Points, in no order, along strands that fork, close into loops and pass close to each other.
Two points are linked if the straight distance between their rows is under 71.6.
Z603: [  1   7 -13  -4  24   5 -13   5   9 -15  16 -16   8   6 -28   1  18   2
  14   9  25 -13   3 -13  -6   3  12  -9  -1  -4  -6 -20   0 -13   0   9
 -11   1   5   1  -4  -1   3  12   5   0 -10 -10   3 -14 -15  -7   2   1]
Z116: [ -2  16   4 -12  32  32 -17  -4  13 -13  21  -8  32  22 -15  -1   9   1
   7 -16  25 -27 -31  -5   6  -8  23  17  10   7  -7 -21  -9  -7   5  12
   0  12   0 -11  -1   7  16 -14  14   6  -4   9  15  -7  -9 -18   0  11]
Z716: [  6  -9  17  -3 -25  -2  -1 -13  -5  18 -10   8 -22   9   9  24  -2   2
 -18 -16 -14  13   1 -10  19 -14  15  -8   9  -3   4  10  -8  23 -21  10
  25   3  14  21  -6  11 -21   8 -28   6  14 -11  -7   9  28 -25  20 -21]
Z152: [  6  19  -4  -6 -42  11   2  32   3  -8 -12  23 -25  27   6   5   8   0
 -10   2  -4  14  18 -13   0   0   4   0  15  13  -3  21 -14   4  -3   5
  -1  -5  -5   8 -22   6  -2   5 -15  -1  -8 -26 -17   3  -4  -7 -18   3]
Z587: [ 16   6 -24  -2 -20  15   9  38  -8 -15 -25  -1   8  33  -2   1  -5  -4
 -10   2  23  -4   5  -6  -9  19  11  -4  27  -5   2  30  -7  13   0  11
 -16  -5   9  -4 -32  -2  -3   4  -6   6  -2  13  -4   9 -11 -26 -21 -19]
Z310: [ 32  19 -19   0 -10  -3  19  21 -20 -14 -14  -6   5  17 -11  -4  20 -11
   0  11  -4 -20  -6 -11 -12  12  14  -6  12  -4  -4   2   5  14  25   2
 -19  10  19 -16 -32   3  -5  14  20  -5  -7  15  11   9 -27 -12 -19 -31]
Z893: [ -4  18  13 -15  14  24   1   0  10 -23  13  -8  30  18   3   4  12 -10
   5 -14  21 -24 -39  -6  14  -1  18   5  16  23  -1 -17  -1  -4  15  19
  -2   9   4  -5  -6  11   9  -5  15   3   2   5  18  -4 -26 -12  -1   2]
Z520: [  9   1 -22   3 -20  11 -11  27  -5 -17 -10  -1   1  27   1   8   4  -5
   0   3  22   2  12 -14   3  17  22 -11   6  -6  10  24 -10   2  -8  11
  -8 -11   2   1 -25 -12   7   7 -21  13 -12   5  -8  -8 -11 -32 -15  -9]
Z63: [ 29  -8 -15   5 -14 -19  19  -8  -7 -14  24  -1  -4 -20  10  -7  11   8
  33   4  -5   4  27  21 -21   5   7  -8  -6 -11  -1  -1  43 -26   0  -3
 -31 -16 -15   6  16   3 -14   6   5 -14 -10 -13  -8   0 -10  21   8   9]
Z170: [  1  18   1  -2 -10 -16 -17 -29 -39  -1  -9   3 -13 -23  -6  -3 -12   5
 -20  12 -11   3  -5  -1  -5 -19 -14  20  -3  16  12   2   0  21 -20 -19
  23   4  17   3   0  17  23  -4   3   4  12  39 -17 -19  18  10 -16  13]
Z755: [-25  -6   9  -3   6 -21   7 -13 -10  10 -10  15 -13 -15  24 -16 -26  -8
  -4  -7  -2  14  -9  10 -33  -5 -37   5  -4   8   0   3  18  -3  -7 -11
   7   2  -5  -9  14  21  20  -7  15  -4   6  27 -15   3  11  45  -7  25]
Z346: [-12  26   4   0  -9 -10 -12 -25 -26   5 -16   4 -17 -18  -5  -8 -14  -1
  -7   0 -18   2  -3  10  -4  -9 -25  13  -3  10  13  -5   5   3 -14 -15
  36  -1   0  -1   7  20  17  -8  15  -3   9  32 -12 -16  20  31 -16  19]
Z923: [  5  -2 -15  -7  22  -9 -11   5   6 -18  19  -9  -4  -4 -20  -2  17   3
  16  11  23 -10  19  -2 -10  -5   4 -15 -13 -13 -10 -16  17 -16  -1  -5
 -21  -2   5   4   0  -8  -7  11   2  -5 -10 -10  -1  -4 -13   5   9   5]
Z810: [-14   7  10   4   1  13  10   9  20  22 -14 -24  11  25  -2   8 -10  -1
  -3  -7  -9  -1  -4 -26   7  11  12  -6  17  -9  -7   5 -12 -25 -13  27
  20 -14   0  13   1  12   3 -11 -26 -27  11   3  17   5  25  -7  32 -16]
Z823: [  6  -4 -10   7   3  10 -14   0  17  -2   3  -7   5  29  -8  17   8  10
  -7   5  20   4  -4 -18   4   5  26  -7  25  -9   7   0 -26 -13 -10  25
   9 -12  12  16  -8   6  10  -2 -25   1   2  -4   3  -8   0 -34   8  -4]
Z376: [  5  11  12  -2 -40   5  -6   7   5   4  -9  30 -30  19  11  17   4   9
 -14   0 -16  14  17  -9   8  -7   9  -3  16   3  -4  11 -18   9 -11  10
  15  -5   3  15 -10   3 -12   3 -27   3  -4 -29 -14  10   6 -14  -4   2]
Z441: [ 27  25 -26   0 -29  -9  22  21 -15 -17 -13  -7  -2  17  -9  -4  22 -10
   4  12  -9  -9   5 -16 -12   9  13  -1  12   2  -6   8   4  10  22   0
 -21   7   4 -10 -26   9  -2  14  17  -6 -11   0   4   4 -22  -3 -23 -25]
Z971: [ -9 -15  -2  20   1 -21  17   3  15   7   0  -8 -11 -30   6  -3  -1   0
  16   6  -7   5  17  20 -12   2 -21  -5 -19  -3  -2   2  10  -8  13 -18
 -17 -13 -16  -2  31  -5  -7   9   2  -8  15 -14   7   3   9  16   7   4]
Z16: [ -2  36  -9  15 -21   2  13   3  19   1  -6  -5   0   1 -10   0  25   0
  19   6 -10   2  11 -12  -9  15   7 -12   6  14  -2  -3 -13  -6   4   5
   3 -10  -6   6   8  15  -3  12  -3  -3 -15 -33  -7  -5 -11  10 -10  -5]
Z937: [ -5 -24   3  18   3 -27  22  -4  11   7  -2   4 -15 -32  19  -5 -14   0
   4   0  -5  11  10  20 -18  -8 -24  -2 -18   4   5   4  20 -13  10 -23
 -18  -3 -16  -1  31   1  -6  -5   6  -6  13   6   3  11   6  24   3  10]
Z739: [-37 -30  10  -9  30  -8   4   9   3  14   3   9  -1 -13   1  -6  -5  -6
   5   3 -17  18   5  -3  13  17 -24  -9  -4 -21  -9  -3 -12 -12  19   3
  10   1 -11 -18   3 -24   6   2  -7  -4  16  -8  11 -12  17  24  23  -8]
Z508: [ 32 -24 -17 -11  35   7   8  36 -20  19  19   7  23 -11 -15  -7 -12   7
 -14 -13 -24  -2   5  17  12  10   3  21   0  14   8   4  -2  -3 -15 -35
 -40  -3  18  -6  12 -21  11   0   9 -42 -19  -8 -14  16 -20   4  16  -9]
Z246: [ 22 -35 -10  -3  22  -9  11  30  -2  -2  18   1   3 -33   2 -10 -11  13
   2  -4 -10   3  19  18  -8   6  -1   4  -8   0   3  -3  20 -19   4 -21
 -41 -10   3   5  28  -7  -5  -7  -3 -28  -7 -10  -2  16 -10  10  15  -1]
Z402: [ -5  17   7 -17   1  22  12   1   9 -29   7  -1  23  25  13  14   9 -13
  -6 -16  19 -19 -36  -4  18   2  15   0  25  29   8  -3  -5  -5  18  16
  -3  12   6  -1 -13  18   2  -6  14  -2  11  14  25   5 -30 -12  -4  -1]
Z684: [-28  -2   9  11  -9 -16  13  -4   2  29 -17   4 -20 -24  10  -4 -12 -16
  20  -7 -13  14   6  16   1   4 -21  -3 -21  -9   2  -8  -3   0  13 -14
  19  -4 -19 -17  18  -4  -4  -1   9  12  18   2   3 -11  24  26   4   6]
Z849: [ 22 -21 -11   1   9 -16   9   9  -2 -13  26  -4  -4 -25   7  -8   3  11
  18  -1   3   1  26  13 -15  -5   3 -11 -11  -8   2 -11  34 -26   2  -8
 -34  -6   4  14  23  -1 -15  -4  -2 -19  -9  -8   0   9 -13  22  17  10]
Z49: [ 15   7   6   7   8   1  12  -4   6  -1   3 -20  24 -11  -8  -7  10   1
  27  14  -6  -2   0  20 -13  31   2  -3   6  13  -8 -11  13  -7  12  14
 -16 -22 -10 -12  12  16  -1  21  17  -6  -8 -41  -6  -1  -9   2 -10   1]
Z461: [-23 -19   0   0  31  -9  -1  13  14   7  -2  -4   4 -15 -16  -2   2   6
   7   2  -6   2   9  -4   7  18 -25  -5 -11  -7 -16   0  -4  -9  13  -3
 -12  -8  -9  -3  14 -16   3   7  -4 -17  18 -10  17  -6  19  12  23  -8]
Z5: [  5   1  -4   4 -10 -16 -12 -31 -36   0  -6  -1 -10 -27  -1  -5 -10   7
 -20  11  -7   6  -8  -2  -1 -16  -2  19  -9  12  17   3  -5  27 -20 -19
  14   1  23   0  -3   6  15 -10 -11  22  10  44 -12 -13  14  -4 -14   5]
Z548: [-31  -7  12 -15  10 -16  -2 -12 -12  14  -8  18  -8 -12  23 -22 -28  -6
  -1  -2  -8  16  -8  13 -32   0 -30   5   2  -5  -2  -2   8   2   1  -6
  19  -3   5 -14   4  14  34  -6   5   3   4  14 -19   9  16  50  -9  27]
Z643: [  9  12 -15  -6  -8  21  16  23  -2 -21 -12  -2   9  33  -5  13   6 -11
 -11   2  24  -8 -16  -8   1  11  12  -5  34   7   5  17 -11   7   5  12
 -11   1   9  -3 -32  15   2   2   1   2   5  12   6   1 -28 -23 -16 -13]
Z580: [  9 -15 -20   3  -4   3 -15   4  17 -21   1   4  23  31  11  -6  -5   6
   0 -14  25   7   9  -1   6  25  25 -17  33  -8   7  27 -13   5 -19  20
   2   1 -11  -1 -18   3   5   4 -27  20   0   2 -18  -1  10 -53  13  -7]
Z967: [ 13 -10 -10   5   2   4 -11  -2  19  -6   0  -1  16  33   9   9   2  10
  -8  -6  26  11  -1  -9   5   8  28  -9  39  -9   9  14 -29  -8 -20  20
  10 -11   9  10 -12  11   7   4 -29   8   7  -8 -11  -1  12 -47  18  -2]
Z463: [ 15  14  -7  16 -28 -26   9 -19  -7 -11   9   6 -20  -6  14  -4  21  -2
  19  21   1   4  22  -2  -9 -23  -4   0 -18 -15  -2  -4  31 -14  -5 -17
  -3   9 -20   2  -2  -7 -16  -1   1   2 -13   2  -8  -8 -16  15   0  17]
Z840: [ -2  -5  -5  16 -12  -8 -16 -10  -2  -3   3  -4 -22 -11  -6  10  11   6
  -2  22  11   7  15 -12   5 -18   7  -1 -23 -12  12  -7   1  -2 -10  -2
   6   2   5  10  -9 -19  -5   2 -14  19 -10   0   1  -2 -17 -11  -9   4]
Z51: [  5  15  20   3 -35   7  -1 -20 -20  10 -11  25 -27  -4   8  13   1  13
 -18  -2 -26   0  -8   4  11 -15  -1  20  -6   6  17   2   0  25 -13 -10
  21   2   6  15   5  13  -6 -22 -19  13  -2   0  -3  -1  15 -12 -29   5]
Z852: [  7  -9   9 -18  43   5  12   3  -2  16  11 -10  21  -7 -19  -6   3   8
   0   5  -7  -9 -28  14  12  27 -22  18  15   3 -10  -2  -9  -3  12  -1
 -16 -24 -10 -30   6  -1   5   7   1 -36  12 -21  14  -1  26  -9   2   1]
Z542: [  6  -9  -6  12 -16  -7  -9 -28 -25   1  -1   5  -8 -27   4 -10  -8   8
 -18  14   0   8  -5  -3  -2  -7   8  17 -19   0  19  -1  -1  32 -23 -12
   9   3  21   0  -7  -6  -1 -15 -17  35  -3  36 -14  -6   5 -19 -15   5]
Z865: [-20 -15   7   6 -14   6  -6  -4  -6  21  -9 -14 -16  -5   3  19 -15  -8
 -12 -15 -20  14   0 -17  22  -8   5  -8 -12  -8  14  -5  -6   6  -8  23
  36   4   6  21   2   4   3   0  -8  -1   9   9  12 -10  24   1  21 -18]
Z252: [-41 -29  11 -11  16   5  -6  -9 -14  13  -2   2   1 -18  18 -16 -24 -10
  -4   4 -22  24  -9  -1  -8  -1 -18   4   0 -25  -4 -13  -6   9   5  19
  37  11   9  -4  -5 -16  28  -6   2  10  -1   5  -5   9  16  36  14  -6]
Z425: [-10  -8   3   6  -5 -22  -7 -24 -13   3  -7  -4 -24 -23   1   1 -16   3
 -12  19   7   4  -9   2 -16 -34 -25   6 -14  -1   8   5  12   6 -16 -11
   4   8   8   6   5   0   4  -8  16   7   6  30  -2   4  -2  21  -9  15]
Z178: [  4  -2  17  -6 -26   0  -8   0   4  10 -11  22 -20  21  11  16  -3  11
 -15  -1  -8  16  13  -7  15  -8  15  -6  23   3  -6  17 -18  13 -16  16
  15  -1   9  18 -15   1 -16   8 -32   5   3 -27 -20  12  15 -27  10  -6]
Z365: [-30  16  19   7 -17   3   2 -10 -10  29 -21   3 -20 -23   1   0 -15 -14
  14 -17 -27  12   2  13   9  -5 -13  -1 -16  -4  13  -9   4   5  -1  -5
  42  -3 -12  -1  13   2   3 -12   8  14   8  13   3  -8  20  29  -4   4]
Z612: [-40 -35  15  -6  27   0   0   2  -4  17   5  10   1 -10   9 -12 -16 -10
  -2   2 -22  25  -2  -3   9  11 -19  -3  -3 -30  -7  -9 -12  -5  15  15
  31  14  -3 -14  -5 -25  14  -4  -5   6   6  -4   3   1  11  25  23 -12]
Z77: [  8  24  -8  21 -37 -18   6 -12   3 -13   3   6 -17  -1   5  -4  27  -5
  20  17  -7   2  25  -5  -6 -12   4   5 -17  -7  -5  -1  14 -11   1 -17
  -2   2 -23   5   1  -8  -9   6   1   4 -17 -14  -7  -9 -14  13  -9  10]
Z337: [ 29   8  24 -16  21  17  -4  -5  -4 -14  18 -18  37  21   9  -5  -4 -16
   8 -19  22 -39 -25  10  15 -17  16  -3  -9  17 -14 -10   6   7  17  -1
  -8  23  -9 -16  -1 -15 -20   5  40  -1  -1  14  15  -5 -11 -13  -2   9]
Z513: [  1  19  18  10 -37   2  -3 -17 -10  15 -14  16 -31  -6   5  18   0   6
 -10  -6 -26   4   2  -2  11 -22  -2   9 -12   2  18   1  -5  14 -13  -6
  30   3  -3  17   8   5  -7 -10 -15   8  -4  -3   6   4  10  -4 -20   3]
Z771: [-18   2   3  11  23  -4  -1   7  20  11  -7 -17   7  -7 -22   3   9   8
  10   8  -2  -9   9 -16   2  17 -10  -4  -3  -4 -12 -11  -6  -9   7  10
  -3  -8   0   4  15  -5   4   6  -9 -12   9  -9  19  -6  12   5  16 -10]
Z262: [-19   8   4  16   0   4   1  11  21  18 -13 -18   3   6 -16  11   3   6
   4   2  -7  -4   5 -27   6  13   4 -10   3  -6  -4  -5 -12 -14  -1  19
  15  -7  -1  13  11   2   3  -1 -21 -15   6  -5  18  -3  16   1  19 -13]
Z427: [-23 -45  -8 -15  38  -1 -25  12  19   1   4   3   1  -6  -5   1 -20   4
 -15  -5  -1   8   4   4   6  -7 -21 -13 -19 -19 -11  19  -8 -10   9 -16
 -13  16   1   7   9 -23  10  -7  11  -3   6   8   8   5   1  16  20 -10]
Z99: [ 26 -35  -7 -13  28   3  16  34 -10  14  12   6   7 -22 -11  -4 -10   8
  -7  -1 -25   5   5  19  -1  13  -7  16  -1   6  10   4   1 -11   3 -30
 -39 -20   1  -6  16  -6   7   6   2 -45 -10 -17   4   9 -10   0  10  -1]
Z504: [ -1   4 -12   7  10   8 -18   4  15  -5   4 -13   3  16 -23  12  14   7
   2  11  20  -6   3 -21   1   2  21  -9   7  -5   4 -10 -14 -14  -4  14
   0  -7  10  11  -6   1  10   4 -15   1  -7  -7   3 -15 -16 -20   1  -2]
Z857: [  6  -3  21 -14  50  13   4  -6   0   9  18  -6  34  -1 -17  -9   3  12
  -2   0   4 -13 -33  19  12  20 -12  27  11   9 -12 -11   0   5  13   2
 -17 -17 -11 -19   4  -9   2   1   7 -26   8 -17  13  10  17 -12  -2   3]
Z774: [-11  29   3  -2  -3  15  22   1  17  -9  -5 -12  25   9   0   4  11  -1
   6  -3   3  -5 -23  -4   1  25  12  -9  30  30   2 -13 -12  -6  11  23
   3  -6  -3  -5  -1  30  -1   1   2  -7  -6 -19   5   4 -14   9  -1  -4]
Z784: [  0 -14 -18 -15  53  18 -25  11  20  -1  23   0  28  13 -38 -12 -10  14
 -13 -10  16 -18   6  12  -1  -2 -12   7  -5  -8 -18  -2 -14 -10  -3 -19
 -18   6   6  -6   8 -14  -1  -6  10 -14   3  -1   0   4  10   0  20   0]
Z830: [ -9 -35 -19 -16  43   6 -32  19  23   0  11   1  10   7 -21   3 -15   9
 -19  -9   6  -9   9  10   4  -9 -12  -6 -15 -14 -17  14 -15 -13   0 -24
 -15  12   2   1  10 -17   3 -14  10  -8   1   5   4   7   2   6  24  -8]
Z2: [-15   5   8  24 -13 -16  13  -7  15  29 -19  -2 -15 -28   5   2  -1  -6
  26  -3 -12   6  14  15   0   2 -19  -6 -20  -3  -2  -1  -2  -4  11 -17
   7 -10 -15  -6  29  -5  -8   8   7   8  14  -9   3  -8  21  19   2   3]
Z647: [  1  -6   0   7 -36  10  -7  -8 -13  -3  -6  25 -10   2  27  -8  -4   9
 -17  -4   4  14  11  -1  12   4  13  13 -19   1   9   6  14  34 -15  -1
  -1   2   6   7  -9  -5 -18 -18 -28  42  -9   3 -19  -4   6 -24 -20  -2]
Z358: [-16  29   8 -12   5  21  21  -3  23  -7  -3 -10  21  23   7   9   9   5
  -2  -6   8  -8 -28  -7   1  12  15  -3  42  12  -1 -12 -16 -13   3  28
   6  -7  11   7 -10  26   2 -13  -8 -13   5  -7  13  15  -8   1   9  -2]
Z335: [ 11   3  34  -9  44  21   0  -6  -2  -2  27  -5  38   7   6 -13  -3   2
   2  -4  15 -16 -30  23  16  10   5  22   4  20 -16 -19  12   8  13  10
 -15  -4 -14 -11   3 -17  -2   0  18 -10  -2 -16   4  10   1 -12  -6  15]
Z306: [  0  25   1   8   4   3  14  -1  17   1  -5 -19  21  -8 -11  -2  19   0
  24  12  -3  -9  -2  -2  -8  29   6 -10  10  18  -8 -14  -6  -5  10  14
  -6 -14  -5  -6  13  19   1  14   3  -3  -8 -33  -2  -2  -7   5  -4  -5]
Z475: [ -4  26  12  23 -36   0  -1  -4  12  14 -14  10 -27  -3   0  16  13   2
   1  -1 -22   2  14 -11   2 -11  -1  -4 -13  -1  11   0 -11   0  -5  -5
  27   1  -5  19  16  -1  -9  -2 -14   6  -7 -17   3   1   0   5 -11   4]
Z392: [  7   7  -2 -19  42  23 -18   0   6 -12  28 -10  31  18 -29  -9   4   1
   5 -15  29 -26 -17   7   0  -9  15  11  -1  -1 -14 -22  -3  -6  -1   1
  -9  12  -5 -16  -7   1  -2  -6  22   2  -8   5   6 -10  -2 -16   3  14]
Z690: [ 17  30 -25   0 -40  -6  17  20  -9 -15  -7  -2 -10  15  -8  -2  26 -13
  11   6 -11  -4  14 -20 -10   6  11  -1   5   9  -7  16   5   1  15   0
 -14   3 -11  -4 -21  10  -1  11   8  -7 -12 -11  -5  -5 -20   6 -21 -14]
Z128: [ 11  34 -17  12 -44  -7  13   2   7 -11   0   4 -10   1   3  -7  32 -10
  23   6 -17   5  19  -8  -7   3   9  -4  -5   5  -4   8   5 -10  11 -10
   0   1 -21   1   5   4  -2  12   7   1 -17 -26 -15 -10 -10  13 -17   1]
Z973: [  6 -10 -18   1 -26   8 -16  18   8 -16 -11  11   9  30  15  -2  -8   0
  -5  -8  22  13  18  -3   9  21  19 -16  15  -1   2  28  -6  16 -14  16
  -7  -5  -4   4 -21 -10  -4   7 -27  23  -4  -1 -20   2   4 -40  -1 -13]
Z91: [ 15 -26  -1 -22  42   9  12  14  -7  15  14   3  11 -13 -17  -3  -3   8
 -15  -3 -18   4 -11  17   3  21 -21  11   2   6   3   8  -8 -10   7 -20
 -34 -26  -7 -19   8  -5   3  15   1 -48   6 -21   6  -1  10  -5   6   2]
Z775: [-14  31  19   8 -17  -1   0 -26 -15  20 -23   8 -20 -17  -2  -3 -10  -6
   7 -10 -24  -2  -8  14   2 -13 -23  11 -13   1  18  -4   5   1  -7 -16
  38   1 -10   6  15  14   2 -15  19   7   6  19  -3 -11  17  24 -20  12]
Z815: [  5   0   0  20 -36   0  -7  -8 -17   0  -3  12 -22   0  16   3   7  -1
  -9  16   5  13  15 -12  13  -9  15  15 -24  -4  12   3   7  12 -10  -4
   5  -2   0   4 -16 -15  -6 -12 -20  26 -14   1 -10  -6 -10 -17 -22   5]
Z531: [ 16   1  30 -15  36  24  -2  -2  -9  -7  31 -12  41  18  11 -12 -12 -10
   7 -13  21 -23 -25  25  15  -3   9  10  -8  21 -20 -14  17   6  13   7
 -14   7 -14  -6   1 -18 -11   2  30  -7  -3  -3   1   0  -4  -9  -6  19]
Z570: [ 41  12   9  -8  13   8   5   5  -9 -14  -1  -8  26  19  -4   4  14  -9
   3  -8  11 -39 -25  -3   0  -3  15  -8   8   1   0  -5  -7  10  22  -5
  -8  24  16 -26 -22  -8 -14   7  32   8  -5  27  22   4 -29 -28 -11 -11]
Z856: [  9  -2  -4  21 -13 -32  11 -23  -5  -9  10   8 -23 -12  13  -7   5   2
   7  23   9   6  11   7 -16 -30 -14   2 -17 -14   0  -9  28 -11  -8 -18
  -1  11  -7   1   7  -5 -23 -14   6   0  -7  13  -7   4 -17  18   2  22]
Z331: [  4  -6   6  19  -7 -27   6 -26 -10  -3   0   4 -24 -22   5  -4  -5   4
  -8  22   6   3   2   5 -18 -32 -23   7 -15  -8   6  -2  22   1 -14 -17
   4  12   4   2   9   3 -11 -11  13   1  -2  25  -5   6 -13  18  -5  18]
Z141: [-41 -17  12 -16  16  -8  -4 -13 -14  14  -2  10  -8 -15  20 -19 -27  -5
  -3  -1 -17  20  -9   9 -24  -1 -25   5   5 -18  -8  -7   0  10   3   8
  27   5   7  -8  -2  -6  33  -9  -1  10   0   9 -10  13  17  45   1   9]
Z394: [-12 -19   5  10   1 -30  22  -8  -4  13  -4  15 -13 -22  29 -13 -25  -5
  -4  -7   0  14  -6  13 -29  -7 -30   4  -9  13   8  10  24  -8   3 -20
  -5   3 -14  -9  26  19   7 -13  18  -7  10  28 -11   6   4  37  -5  17]
Z723: [ 41  13  -6  -9  14  -2   8   8 -19 -18 -10  -7  14  19 -12  -2  22  -6
  10   0  11 -32 -13  -6  -8   4  17 -11   4  -9  -6  -2   2  10  22  -1
 -18  13  18 -23 -26  -1  -8  18  28   4 -12  17  15   5 -26 -20 -15 -22]
Z920: [ -2  -6 -13  -5 -35   6 -20  16   9 -10 -15  21   1  25  23  -7 -13   0
  -7  -9  14  16  26  -3  16  11  17  -7   5   8  -8  26   3  22 -14  12
  -7   3  -4   4 -20  -8 -12   6 -24  30  -2  -8 -25   6  11 -34  -1 -12]
Z930: [-27 -39   0  -7  23  -7 -17   1  10   3  -4   0 -13 -16  -1   1 -19   0
  -8   2   3  11   0   2   1 -15 -26 -10 -20 -13  -7   8   2  -3  10  -6
  -8  14  -3   9  14 -18   8  -6  14   1  11  10  13   4   1  21  12  -5]
Z575: [ 19   5 -10  10 -12 -12  13  -8   6  -7  13 -10   9 -19  -3  -8  15   0
  32  10  -6   0  20  21 -20  14   5  -5  -5   1  -8   0  26 -16   5   2
 -21 -21 -14  -1  14  10  -6  22  13  -4  -7 -33 -12  -3  -9  12  -3   6]
Z532: [-23 -15   1  -5   1 -13 -20 -21 -15   5  -9 -12 -20 -29   3   1 -18  -5
 -14   9  -5  12 -10  -4  -3 -27 -20   0 -14  -2  10  -1   2  14  -9   5
  17   5   9   9   1  -3  20  -3  13  12  10  29   5  -3  12  22   1   7]
Z819: [ -6  32   0  16 -28   4   6   5  21   6 -10   4 -13   8  -8  10  18   4
   3   2 -14   4  15 -17  -7   7  11 -17   8   8  -3   1 -21  -8  -2   5
  13  -7   0  15   8   9  -5   6 -19  -4 -13 -27  -6  -1  -6   9  -2  -3]
Z217: [ -5 -11  -9  11   6 -15 -14  -3   9  -7   7  -7 -17 -15 -12   7   9   4
   3  21  16   1  18  -3  -4 -23  -6 -10 -22 -15   3  -9   8 -11  -4  -9
  -8   4   8  11   3 -18  -8   2  -1  10  -5  -1   9   4 -15   3   4   7]
Z96: [ -1 -11  -2   1 -32   4 -14  -6  -1  -5  -3  29 -10  10  27  -4  -6   6
 -13 -10   4  17  11  -3  19   5  17   4  -7   2  -6  13   8  32 -18   5
  -1   6   5  13 -13  -4 -17  -8 -31  46   2 -10 -19   7  10 -32  -3  -7]
Z512: [ 35  15  17 -13  11  13  -1   2  -2 -15   9 -10  30  19   5   6   9 -16
   6 -21  19 -47 -28  -2  10 -17  17  -1   2  13  -3  -6  -8   5  17  -4
  -4  28   6 -27 -10 -13 -17   4  31   9   2  28  25   1 -23 -26  -4  -3]
Z752: [-24 -11   4  -1  -9  -3 -14 -18 -15  11  -8 -14 -20 -23   2  10 -16  -5
 -11  -5 -18  14  -7 -12  11 -16  -8   3 -15  -5  15  -9  -5  15  -4  16
  27   4  12  17   2  -3  20  -3  -1  10  10  18   7  -6  19  11   8  -3]
Z344: [  5  -5 -20 -19  48  16 -23  12  15  -7  31  -9  24  11 -36  -9  -2  13
  -3 -13  25 -21   6  15  -8  -5   3   5  -6  -7 -15 -21  -6  -8  -8 -15
 -20   6   4  -6   5  -5  -9  -4  12 -11  -4  -4  -4   0  -1  -2  15   9]
Z750: [ -8 -12  16   1 -19   5  -1  -5  -3  23  -6  -9 -15   8   8  25 -13  -7
 -17 -16 -17  11   2 -17  19  -8  10 -11   2  -9   8   5  -6   2 -18  23
  33   3   6  21  -2  14 -12   5 -23  -8  12   0   5  -5  32 -12  25 -20]
Z825: [ -1  17  -6 -16  -6  22  17  10   2 -26  -6   2  15  34   4  15   8 -10
 -14  -4  25  -7 -28  -7   9   5   8  -5  43  13   8  10 -12  -2   6  15
  -4   6   7  -1 -30  23   3  -1   5   1  13  12  13   1 -30 -17 -10  -5]

A piece is two or more points that can be reached from each other along the links. Count, over all rows, the pieces, the separate loops (a circle has one, a figure eight two, a Y none), the forks (points with three links) and the tips (points with one).
pieces => 3
loops => 2
forks => 5
tips => 7

A fork is a point with three links, a tip a point with one. Leave the first point through the second and follow the links. Name the first fork or tip that comes.
Z532 / Z425 => Z128
Z612 / Z739 => Z810
Z647 / Z96 => Z973
Z857 / Z852 => Z99
Z51 / Z513 => Z16
Z750 / Z716 => Z152
Z99 / Z246 => Z306
Z971 / Z2 => Z542

A tip is a point with one link. Name the tips that can be reached along the links from each point below, in the order of the rows.
Z920 => Z930
Z513 => Z152, Z508, Z51, Z358
Z141 => Z810, Z542
